Each scene shows the same named points in several views. A view is turned or mirrored, and shifted as a whole, has a little noise and may leave points out.
In the rows, 128 means zero.

Scene 1
View 1
j82: [148 136 129 107 143 148 142  85 121 132 120  98 102 118 143 115 100 137
 143 143 178]
j360: [133 128 153 132 141 127 148  92  66 116 120  79  60 125 162 145 125 126
 170 138 172]
j848: [128 108 124 108 148  76 159 125  65 117 118  84  51 134 171 185 151 125
 145 103 146]
j281: [138  91  86 105 142  97 127 142 111 165  90 144 105 158 183 146 178 137
 130  90 150]
j648: [154 133 150 120 132 129 137 126  81 144 127  87  86  91 142 141 152 108
 143 148 155]
j467: [142 117 118 106 151 124 162 106  92 123 116 111  88 124 165 140 132 144
 140 105 155]
j682: [140 109 116 106 145 100 158 127  81 128 117 111  75 128 168 160 155 133
 137  98 144]
j32: [153 148 148  96 137 120 157 107  98 116 146  67  71  86 126 154 106 118
 129 146 158]
j179: [144 124 124 106 120 108 151 132  99 126 138 123  69 116 152 156 151 128
 132 111 140]
j357: [153  96 113 117 198 137 136 105  62 167  56  75 136 122 192 125 159 136
 156 121 175]
j692: [137 129 170 135 117 104 149 134  44 120 143  84  33  99 156 173 168 102
 163 134 140]
j775: [150 130 143 111 134 114 156 129  75 128 135  91  72  93 150 157 148 117
 138 128 144]
j612: [140  86  68  90 150  77 125 152 124 174  81 142 112 168 183 157 178 138
 115  80 148]
j115: [160 144 154 106 129 131 158 129  80 127 150  87  79  67 131 148 140 110
 128 143 142]
j568: [163 116 126 104 160 118 141 139  78 162 103  83 114  90 156 145 164 112
 127 130 150]
j309: [148 108 105  85 160  86 166 141  80 133 118  96  85 113 164 174 159 133
 117  92 134]
j987: [139 136 148 118 117 113 147 117  88 119 144  95  53 112 143 155 133 116
 146 135 154]
View 2
j357: [ 93 124  40 224 150 153 138 127 145 136  95 121 106 101  29 142 188 101
 186  94 162]
j309: [117 123  62 131 146 178 116 161 126 115 104 150 120  90  80 137 133  84
 138 117 128]
j775: [ 98 129  74 141 119 159  97 140 107 117 121 118 124 113  98 131 162 136
 142 147 125]
j467: [101 108  50 146 165 148 126 160 119 133 114 133 109 107  78 123 158 133
 146 123 145]
j568: [ 99 133  70 186 126 160 104 135 134 135  98 123 135  99  71 131 153  99
 165 119 113]
j987: [ 99 123  80 123 130 131  95 147 115 112 140 123 118 107 102 132 165 155
 134 138 121]
j179: [101 112  64 114 144 143  96 170 121 133 115 123 122  95  96 130 148 128
 139 132 117]
j612: [106  94  34 125 173 140 117 197 175 157  76 131 119  48  51 150 136  60
 165  74 124]
j848: [116 121  69 108 132 159 115 153 126  85 128 145  99  88  80 155 162 106
 133 116 149]
j115: [ 96 140  87 167 116 154  89 129  99 124 127 118 138 127 107 113 154 151
 143 155 105]
j32: [107 134  96 160 144 141 108 133 108 112 148 150 131 127 107 107 150 162
 132 137 105]
j281: [ 98  96  33 128 162 135 110 189 162 154  82 116 113  60  57 147 152  81
 165  92 132]
j682: [105 112  53 124 146 159 115 164 126 119 108 131 109  92  79 140 155 109
 143 122 140]
j360: [ 94 121  70 149 132 128 115 133 116 101 146 123  99 117  80 136 195 165
 147 130 152]
View 3
j467: [ 99 145  44  93 120  98 117 147 103 120 125 119  98 125 137  91 133 142
 130 168 130]
j357: [125 172  62  94 162 103 170 143 120 127  78 115  44 120 153  78 118 154
  97 185 177]
j179: [ 89 145  56  95 109 106 112 141 110 134 140 106 117 144 137  96 132 133
 142 134  95]
j682: [ 89 142  51  90 126 109 121 144 111 135 120 108 101 138 142  77 129 138
 131 160 119]
j987: [ 99 158  68  89 129  94  98 123 118 119 152 125 117 151 135 102 151 137
 157 115 119]
j612: [ 84 120  35 131 113 117 159 155  99 187 113  44  80 135 158 105 108 140
  77 187  96]
j309: [ 62 131  51  92 113 136 142 129 133 160 115  83  99 139 116  80 134 124
 144 157 117]
j115: [104 178  80  75 105 108 130 130 128 105 125 140 109 138 113  99 135 129
 174 101 111]
j848: [ 65 129  53  88 148 119 108 118 134 150 134  92 107 152 134  75 156 130
 145 156 139]
j82: [134 169  51 102 115  68 119 139  96  90 139 142  87 110 129 134 140 154
 133 146 141]
j775: [ 96 166  74  75 125 111 118 131 126 117 126 130 111 147 129  80 135 130
 161 121 119]
j568: [107 173  76  91 124 117 169 134 128 132  98 107  74 134 128  94 119 134
 133 132 127]
j692: [ 85 163  88  69 156 114  95 116 140 133 139 120 123 177 148  64 150 126
 168  99 119]
j360: [109 163  66  81 160  85  93 122 117 107 141 140 100 145 148  87 158 146
 145 137 159]
j648: [116 183  82  87 130  99 135 128 125 116 124 129  94 145 137 101 132 137
 148 105 121]
View 4
j357: [109 108 137  65 139 149  79 128 190  50  68  92  74 123  74 153 160 102
 161 107 135]
j775: [140 139 159 161 137 142 105  94 167 107  92  98 137  80 108 147 135 120
 134 111 137]
j467: [133 127 131 128 147 136 106 123 159 102  67 113 138 113  80 130 135 126
 165 119 146]
j360: [112 132 142 160 126 123  92 104 171 103  43 103 122  79  84 157 106  99
 146 108 131]
j648: [127 138 146 158 126 134 101  95 167 100 101  95 109  83 127 161 140 114
 149 107 136]
j32: [149 146 121 185 129  91 114 111 172 101  90  71 139  84 120 146 128 119
 148 109 136]
j309: [176 115 160 119 137 154 120 120 155  81  82  97 146 123  92 111 138 152
 133 112 133]
j612: [158  93 139  72 129 192 124 130 112  81  77 144 104 172 103 103 143 177
 178 116 135]
j848: [162 112 173 142 121 153 113 110 152  88  41 104 142 104  82 122 105 141
 120 106 120]
j179: [147 130 146 154 134 153 118 104 139 117  87 122 144 104 111 131 129 144
 153 117 141]
j987: [136 137 144 179 124 131 111  98 150 115  71 108 136  83 114 146 114 124
 146 109 133]
j281: [133 102 139  78 137 192 112 122 122  91  80 150 104 153  98 121 150 155
 182 119 141]
j692: [138 133 191 180 116 162 102  74 161 111  70 105 136  61 112 153 108 115
 111 104 122]
j682: [149 118 156 128 138 159 113 113 151  98  69 115 140 113  87 123 129 138
 144 116 135]
j568: [145 124 149 115 131 147 103 106 171  72 111  88 101 109 119 146 159 127
 146 107 134]
j115: [144 150 147 175 136 121 110  95 172 107 118  84 136  76 128 152 146 119
 140 111 141]
j82: [112 139  89 153 140  96 103 127 162 105  75 102 115 108 104 155 135 110
 191 114 149]

In a view up to two points have been moved. Name them for each view, in the order of its rows, or write none.
view 1 -> j775
view 2 -> j115
view 3 -> j682, j309
view 4 -> j281

Scene 2
View 1
j33: [ 75 138 143 198 130 106 117 143 103  81 134 138 111 119 106 102 202  73
 166 126 138]
j20: [ 98 118 115 141 122  84 133 175 142 142 103 107 165 167 162 173 163 135
 103 125 126]
j647: [ 91 146 117 153 118 103 107 136 133 133 103 110 135 150 150 121 175 165
 124 147 108]
j109: [103 118 132 141 123  85 137 154 104 119 115 125 164 167 158 147 211 123
 133 136 112]
j21: [ 69 114 133 201 118  78 130 167 138 120 121 107 127 136 113 137 176  84
 133 122 146]
j518: [ 98 120 116 139 135  78 144 185 134 149  93 117 164 153 183 177 192 151
 107 112 119]
j330: [ 93 130 111 162 158 100 134 189 111 131  98 138 152 130 181 162 195 128
 132  95 133]
j878: [ 61 155 103 221 176 115 110 195 133 123 101 134 107  82 150 139 170 110
 147  76 162]
j382: [ 97 129 107 152 151 105 124 185 130 127 104 129 159 146 170 171 155 123
 114 104 141]
j560: [110 144 109 116 132 129 111 147 134 103 112 131 155 164 161 158 129 136
 104 133 128]
j900: [ 64 163 112 204 130 101  97 147 139 144  94 104 104 106 142 104 180 167
 140 125 121]
j180: [104 103 153 106  89  87 169 169 183  92 121 111 145 176 126 187 150  83
  66 136 147]
j7: [ 83 127 153 168 119  87 148 158 119  97 121 135 121 131 129 126 224  95
 139 125 130]
j192: [ 94 148 118 153 140 101 122 156 113 132  95 131 139 133 177 136 212 166
 134 119 107]
j243: [ 95 108 136 161 118  94 128 152 110  91 137 127 156 164 117 143 170  66
 136 136 140]
j230: [ 87 108 149 152 106  72 160 176 157 113 115 113 136 150 131 162 195  97
 104 125 136]
j410: [110 123 116 131 161 115 143 188 113  99 113 156 166 149 175 183 168  94
 116  98 148]
j897: [113 118 160 114 110  99 153 136 100  70 137 152 147 170 135 137 218  82
 132 148 117]
j690: [ 65 146 105 201 163 118 119 200 165 115  99 127 107  95 140 159 135  99
 116  79 175]
View 2
j518: [ 92 128  96  87 135  87 101 168 101  95  98 132 102  85 143 117 172 189
 155 145 125]
j21: [157  97 116 105 135 113 116 174 132  57 156 151 101 106 175 106 140 110
 167 156 127]
j560: [ 88 132  76 120 138  98 121 192 138 105 149  99 116 110 107 152 146 157
 126 118 137]
j230: [132 113 112 103 101  93 106 181 142  72 161 158 113  88 146 112 168 173
 144 178 119]
j109: [ 99 123  99  90 133  65 117 174 135  76 124 140 101  73 133 100 172 139
 151 129 159]
j33: [171 100 135 113 169  87 131 175 160  64 170 166 103 112 158  95 125  74
 149 127 183]
j20: [ 94 123  83  97 120 101 108 179 113  85 122 119 101  92 140 126 167 171
 152 144 112]
j7: [149 110 136 102 144  74 120 172 152  71 152 175 107  87 155  91 156 129
 146 149 166]
j192: [101 123 126 104 171  73 119 154 117 104 100 131 105  91 160 116 163 156
 130 115 163]
j330: [121 126 106  94 170  90 107 170 105 100  95 151  91 106 135 113 141 164
 164 130 150]
j382: [112 128  79  99 150 110 100 186 106 102 108 130  98 118 117 134 133 177
 164 137 123]
j690: [174 113 119 125 180 149 106 180 105 103 138 152 100 156 158 148  96 158
 158 153 112]
j180: [123 119  83 108  69 102 106 212 160  74 193 143 123  91 108 129 165 192
 137 188  99]
j647: [ 94 115 114 118 145  90 130 158 129  92 137 101 117  91 173 134 170 133
 114 116 147]
j900: [129 107 147 128 183 111 129 139 110  94 126 113 111 114 214 135 150 116
 120 117 144]
j897: [120 122 105  96 116  47 123 197 182  72 172 163 112  71  96  89 163 129
 138 137 184]
j410: [124 134  78  93 152  91 100 201 127 101 120 158  93 115  83 117 126 176
 166 138 148]
j243: [135 108  86  98 123  89 118 200 154  55 167 144  99  98 120 102 139 100
 168 140 151]
j878: [176 111 133 119 207 130 110 163  98 101 114 162  92 152 171 127  99 134
 163 133 141]
View 3
j518: [139 110 180 166 158 153 124 133 112 147 104 164 116 180 128 128 143  97
 136 142 150]
j410: [152 144 116 141 176 194 124 128 124 141 103 141 111 164 169 132 128 106
 132 124 146]
j900: [ 91 111 172 132  73 145 118 155 118 133 146 132  57 131  90 151 101  73
 149 174 161]
j330: [135 127 145 157 141 188 119 132 128 131  97 157  85 166 131 137 128  87
 132 143 156]
j7: [121  97 132 131 117 167 113 154  70  89 102 118  85 155 130 127  89 113
 161 115 163]
j180: [155 124 128 122 178 107 141 150  60 148 134 110 175 166 155 125 130 142
 186 106 114]
j897: [131  87 144 108 163 174 112 146  56 100 116 108 105 162 191 102  84 125
 150  87 172]
j21: [120 108 122 144 112 146 147 162  89 122 120 110  69 155 110 148 100 134
 185 123 145]
j878: [121 158  92 148  89 192 121 148 145 121 107 133  55 132  92 169 113  81
 149 169 137]
j243: [128 107 120 126 151 166 147 153  90 131 130 102  73 162 165 133  94 144
 171  99 159]
j647: [103  98 194 124 119 136 122 147 101 149 156 131  86 149 137 127 108  88
 142 151 166]
j230: [141 104 138 144 142 136 134 152  71 119 107 126 124 168 126 131 117 128
 177 117 136]
j690: [133 165  86 142 108 165 140 152 137 142 121 122  88 136 102 171 122 105
 169 159 116]
j20: [131 114 179 150 160 132 139 137 113 170 137 146 118 170 137 132 139 107
 149 144 145]
j382: [136 136 141 150 156 165 133 136 130 158 119 145 100 161 142 142 135 101
 141 144 143]
j560: [127 135 164 111 166 149 126 135 118 178 164 124 115 150 178 129 120  98
 136 143 150]
j33: [106 108 105 112  96 187 121 163  84  91 123  94  39 133 138 138  65 118
 168 118 171]
j192: [116 103 185 141 123 171 104 135 110 129 118 154  86 158 130 122 115  72
 125 151 170]
View 4
j33: [ 67 147 186 162 160  91 100 138  53 122 133 115 168  93 130 154 186 116
  21 109 140]
j690: [ 67  81 138 157 143 100  70  93  58 107  98 207 141 124 116  92 148  81
  32 109 167]
j243: [ 56 123 168 153 123  89 115 152  89  95 120 127 138 115 125 152 145 154
  39  99 108]
j230: [ 49  91 169 153 127 109 150 163  56  80 103 164 152 138 122 156 110 132
  61 122 129]
j647: [110 140 161 167 150 109 134 152 119 105 105 152 148 105 114 153 107 114
  92 136 183]
j382: [ 72 103 158 137 119 105 121 127 116 100  89 191 118 139 136 127 109 114
  49 110 160]
j330: [ 64 125 182 123 130 109 127 131 105 113  88 187 133 142 158 132 116 100
  34 117 178]
j897: [ 79 123 211 143 119 105 171 164  79  98 119 112 129 129 136 197 157 158
  56  99 117]
j900: [ 95 150 154 173 178 106 104 138  90 118 110 164 180  92 117 127 121  78
  68 146 211]
j7: [ 58 127 196 149 148 107 141 156  50 105 116 138 164 117 135 166 148 119
  41 120 145]
j21: [ 42 117 152 164 146  93 102 154  58  95 115 148 174 106 117 133 128 122
  37 124 131]
j109: [ 70 137 188 137 125 107 154 169 109  99 103 144 140 131 145 170 107 134
  59 121 150]
j560: [120 103 155 156 115 108 131 125 136  98  99 167  97 128 111 149 122 139
  87 100 157]
j878: [ 61 122 160 144 157  98  70 100  68 124 103 196 156 118 137  99 153  67
  10 113 187]
j518: [ 63 112 170 130 118 117 156 156 116  93  80 192 133 149 144 142  75 115
  63 131 172]
j180: [ 68  45 152 167 100 111 159 155  59  57  99 172 118 145  89 161 110 165
  90 104  96]
j410: [ 70  98 185 121 101 107 132 120 107 101  90 183  98 158 148 142 133 128
  32  88 141]
j20: [ 71 104 151 146 116 109 140 158 118  86  89 184 131 137 126 141  79 129
  72 126 153]
View 5
j647: [125 135  96 145 125 156 134 194 114 141 118 141  89 129 143 118 167 148
 162 123  86]
j180: [178 138  45 148 117 183 151 172 147 100 166 150 115 113 122  97  99 122
  45 140  52]
j21: [106 108  53 137 113 164 129 148 124 126 133 172  87 120 149 120 131 129
  95 151 150]
j690: [114  87 110 110 112 136 153 197 149 116 139 184  90 114  89  86 134  78
 106 173 175]
j560: [158 149 123 157 133 153 134 203 139 120 136 121 114  93 109 110 128 133
 133 127  82]
j878: [ 89  89 114 113 121 130 140 193 140 132 121 176  91 137  91 104 150  95
 130 171 203]
j410: [157 132  95 156 143 153 133 189 151 124 140 113 144 142  61 126 114 135
  75 164 140]
j20: [188 109  81 158 120 167 148 185 127 138 121 140 103 125 114 115 142 153
 117 149  97]
j243: [114 144  68 160 129 167 114 142 134 119 139 134 114 102 142 134 107 145
  83 138 139]
j192: [117 121 104 140 137 144 134 198 121 150 109 133 106 161 101 126 174 149
 159 145 123]
j33: [ 36 147  68 131 137 147 104 148 125 125 134 153 104 130 149 139 131 123
 111 137 167]
j518: [184 105  79 155 126 164 151 196 125 148 116 132 116 159  94 120 156 160
 120 158 107]
j330: [142 110  98 145 134 148 134 193 131 145 115 131 120 158  80 127 153 144
 123 164 153]
j382: [166 110 109 151 127 153 144 193 136 133 125 135 112 123  90 113 135 134
 115 157 133]
j109: [139 139  68 163 137 167 122 168 118 141 120 120 120 149 124 141 144 171
 115 139 111]

In a view up to two points have been moved. Name them for each view, in the order of its rows, or write none.
view 1 -> none
view 2 -> j230, j382
view 3 -> j690, j20
view 4 -> none
view 5 -> j410, j192

Scene 3
View 1
j291: [116  65 180  82  93  97 141 114 133 181 143 122 126  92  86 156 135 149
 102  44 161]
j588: [142 185 145 121  89 124 191 119 152 117 116  93 137 147 115 149 161 126
 168 127 133]
j991: [102 122 202 118  87 102 152 115 159 121 148  81 113 108  93 215 174 138
 123  85 134]
j499: [165 178 155 122  64 119 212 129 153 115 116 109 141 167 114 106 181 131
 148 128 138]
j672: [108 139 138 108 116  97 144 106 142 151 129  92 133 118 109 191 144 110
 158  70 137]
j857: [176 163 133 142  48 170 146 107 123 117 117 110  94 112 115 130 150 182
 123 154 146]
j655: [126 123 194 115  55 111 181 112 158 121 143 100 111 135 104 150 181 139
 131 109 139]
j303: [151 114 131 139  67 140 101  99 114 141 130 112  83  89 107 161 156 160
  99  97 143]
j201: [194 204  69 158  93 142 138 121 113 121  94 103 120 132 125 133 173 132
 133 115 126]
j113: [136 129 157 134  72 103 146 111 146 125 137  95 105 125 107 167 191 122
 120  86 131]
j788: [159 178 114 127 108 151 129 118 116 135 107 100 126  92 104 176 125 167
 136 113 144]
j525: [102 134 140 101  91 122 158  90 142 154 136 104 120 130 119 160 128 118
 182 107 147]
j829: [170 157 135 132  88 123 151 128 128 127 115 104 126 115 101 151 170 150
 109  92 137]
j667: [173 182 160 132 104 101 182 155 143 105 107  86 152 124  86 174 193 144
 104  80 128]
j524: [187 175 137 122  85 157 169 130 122 129 104 114 134 109  97 131 141 184
 120 125 147]
j633: [166 146 141 130  52 154 159 107 127 128 121 117 104 123 112 120 152 167
 126 139 148]
j871: [173 112 130 105  99  96 158 136 118 170 116 132 146 118  93 114 160 133
  92  42 151]
j790: [159 146 119 151  51 132 138 101 132 126 129 107  88 135 126 130 184 128
 126 121 134]
j862: [146 161 133 120 127 117 131 130 125 139 110  91 136  89  92 199 144 151
 117  73 139]
j963: [139  95 150 120  92 103 116 118 122 155 135 108 112  87  93 177 162 145
  83  49 145]
j976: [196 155 133 135  86 113 155 144 123 127 109 111 133 117  93 135 189 152
  80  76 135]
View 2
j588: [124 148 111 117 140 153  91 105 151 130 131 136 132 121  72 118 150 115
 179 137 107]
j303: [147 141 155 106  86 147  70 148 174 130 172 143 112 150 188  81 124  83
 137 162 133]
j667: [118 170 145 128  98 172  64 161 139 121 148 174 151 136  81 144 174 118
 142 116  91]
j862: [120 153 116 114  74 158  92 146 152 109 181 169 147 181 129  93 156 107
 138 145  88]
j113: [140 154 141 119 102 167  57 133 139 126 184 144 135 126 123 117 133  78
 165 139 138]
j991: [115 168 137 159  96 198  65 121 133 131 233 150 122 143 125 105 149  82
 182 140 124]
j525: [124 136  79 116 136 152 100  88 149 112 181 127 132 150 123 100 106  95
 184 164 123]
j201: [162 127 126  57  98 108  87 149 167 121  85 155 142 133  98  98 159 107
 128 143 107]
j857: [137 140 163 108 127 136  92 135 199 155 108 126  90 122 150  81 149 117
 153 150 115]
j499: [126 152 132 118 169 152  75 125 157 130 105 130 131  95  80 154 135 121
 172 127 113]
j524: [114 147 144 116 129 143 101 148 191 130 108 146 118 145 136 110 148 138
 136 142  83]
j633: [141 141 153 105 134 140  78 133 181 140 117 125 108 116 141 107 128 107
 155 148 126]
j790: [163 137 147  91 117 135  65 132 163 134 130 132 120 107 135 103 127  81
 157 151 146]
j829: [132 149 132 110 107 148  77 152 158 112 144 154 143 148 132 123 131 107
 135 140 105]
j871: [126 154 122 117 122 151  71 175 151  85 156 161 169 158 158 168  86 108
 116 140 105]
j672: [124 145  81 118 102 161  90 112 129 102 205 149 156 168 113 105 124  86
 169 154 114]
View 3
j976: [142 151 132 123  91 129  82 134 118  96 120 132 105  99 152 136 106 178
 112 127 201]
j524: [165 173 155 115 137 111  92 150 111 133 138 122 117  95 130 117  72 138
 115 142 180]
j667: [152 149 140 123  68 129 104 121 134  83 147 104  97  76 125 139 115 182
 103 129 154]
j857: [155 201 145 106 147 145  82 168  93 136 142 120 143  96 123 126  76 111
 117 108 201]
j588: [143 168 153 110 131 129 104 107 131 125 144 100 127  76 105 151  94 140
 107  85 118]
j655: [116 152 114 100 117 151  75 147 118 111 147  89 163  85 121 115 149 142
 105  90 127]
j303: [129 160  91  96 107 130  55 166  71 108 147 134 147 124 146 138 106 118
 163 111 202]
j113: [117 150 101 102  91 147  71 133 104  95 146 109 139 100 129 148 135 144
 133  87 154]
j672: [126 120  94  93 103  96  82 102 105 105 162 109 128 109 120 163 121 134
 166  97 101]
j201: [159 185 155 123 123 126  95 103 110 115 124 149  96  96 133 188  47 143
 130  86 203]
j790: [123 178 124 108 131 154  68 134  98 114 127 129 145 100 134 160  99 130
 127  64 189]
j871: [115 108 114 117 115  86  63 121 119 110 104 145 119 122 176 123 125 183
 134 130 169]
j291: [104  86  72  92 112  83  50 154  93 114 144 117 157 132 159  98 163 148
 162 140 127]
j991: [126 136  86  90  69 140  79 151 101  87 179  79 149  93 111 126 159 136
 141 107 111]
j963: [121 117  79  99  78 109  55 152  85  89 149 126 133 127 157 129 140 151
 166 128 171]
j829: [136 147 125 112 107 115  79 126 112 108 135 128 116 104 141 142 101 154
 132 118 169]
j788: [168 166 130 103 113  98  94 138  88 124 166 122 112 108 119 150  62 119
 158 133 166]
j633: [140 180 138 107 151 137  73 156 102 136 131 122 149  97 133 123  92 125
 114 103 184]
View 4
j871: [172 157 142 131 126  69  62 131  66  89 118 127 164 174 167 135 124 109
 156  70  86]
j633: [126 160 146 136 122  95  95 149  94  97 143  86 122 101 143  90 139  77
 137 124 132]
j291: [205 165 142  91  99  91  48 165  95  90 158 120 147 182 140 102  97 171
 146  64 102]
j862: [165 113 162 113 111  78 113 134 113 111 143  85 157 172 176 154 114 143
 157 130 130]
j991: [186 104 153  72  88 124 125 167  89  77 171 117 131 149 134 108  87 154
 172 119 145]
j113: [160 128 148 107 107 130 126 146  76  82 147 128 142 132 139 120 120 132
 157 115 128]
j499: [137 117 151 113 149  85 111 144  64  46  99 120 132  86 158  87 135  50
 170 117 139]
j963: [179 151 147 119  89 113  90 148  89 113 164 116 156 184 147 140 103 159
 148  92 105]
j976: [142 130 152 152 110  84 105 136  59 103 132 113 154 158 166 144 116  70
 169 104 106]
j788: [141 130 161 128 124  70 108 132 133 118 142  60 142 135 176 134 135 119
 138 148 144]
j524: [141 139 160 138 124  43  83 147 109 110 133  56 133 135 174 110 124  66
 149 130 138]
j588: [149 106 156  90 143  95 126 145  89  54 115 110 133  94 157  95 129  95
 165 133 153]
j525: [171 136 148  74 149  97  96 142 127  65 120 104 143 106 151  92 139 163
 136 116 141]
j829: [150 135 152 131 121  85 104 135  87  95 129 105 154 144 164 131 128 105
 154 114 117]
j655: [165 128 146  89 108 119 108 166  72  61 150 124 123 114 129  77 107 105
 164 109 143]

In a view up to two points have been moved. Name them for each view, in the order of its rows, or write none.
view 1 -> j829
view 2 -> j633
view 3 -> none
view 4 -> j524, j588
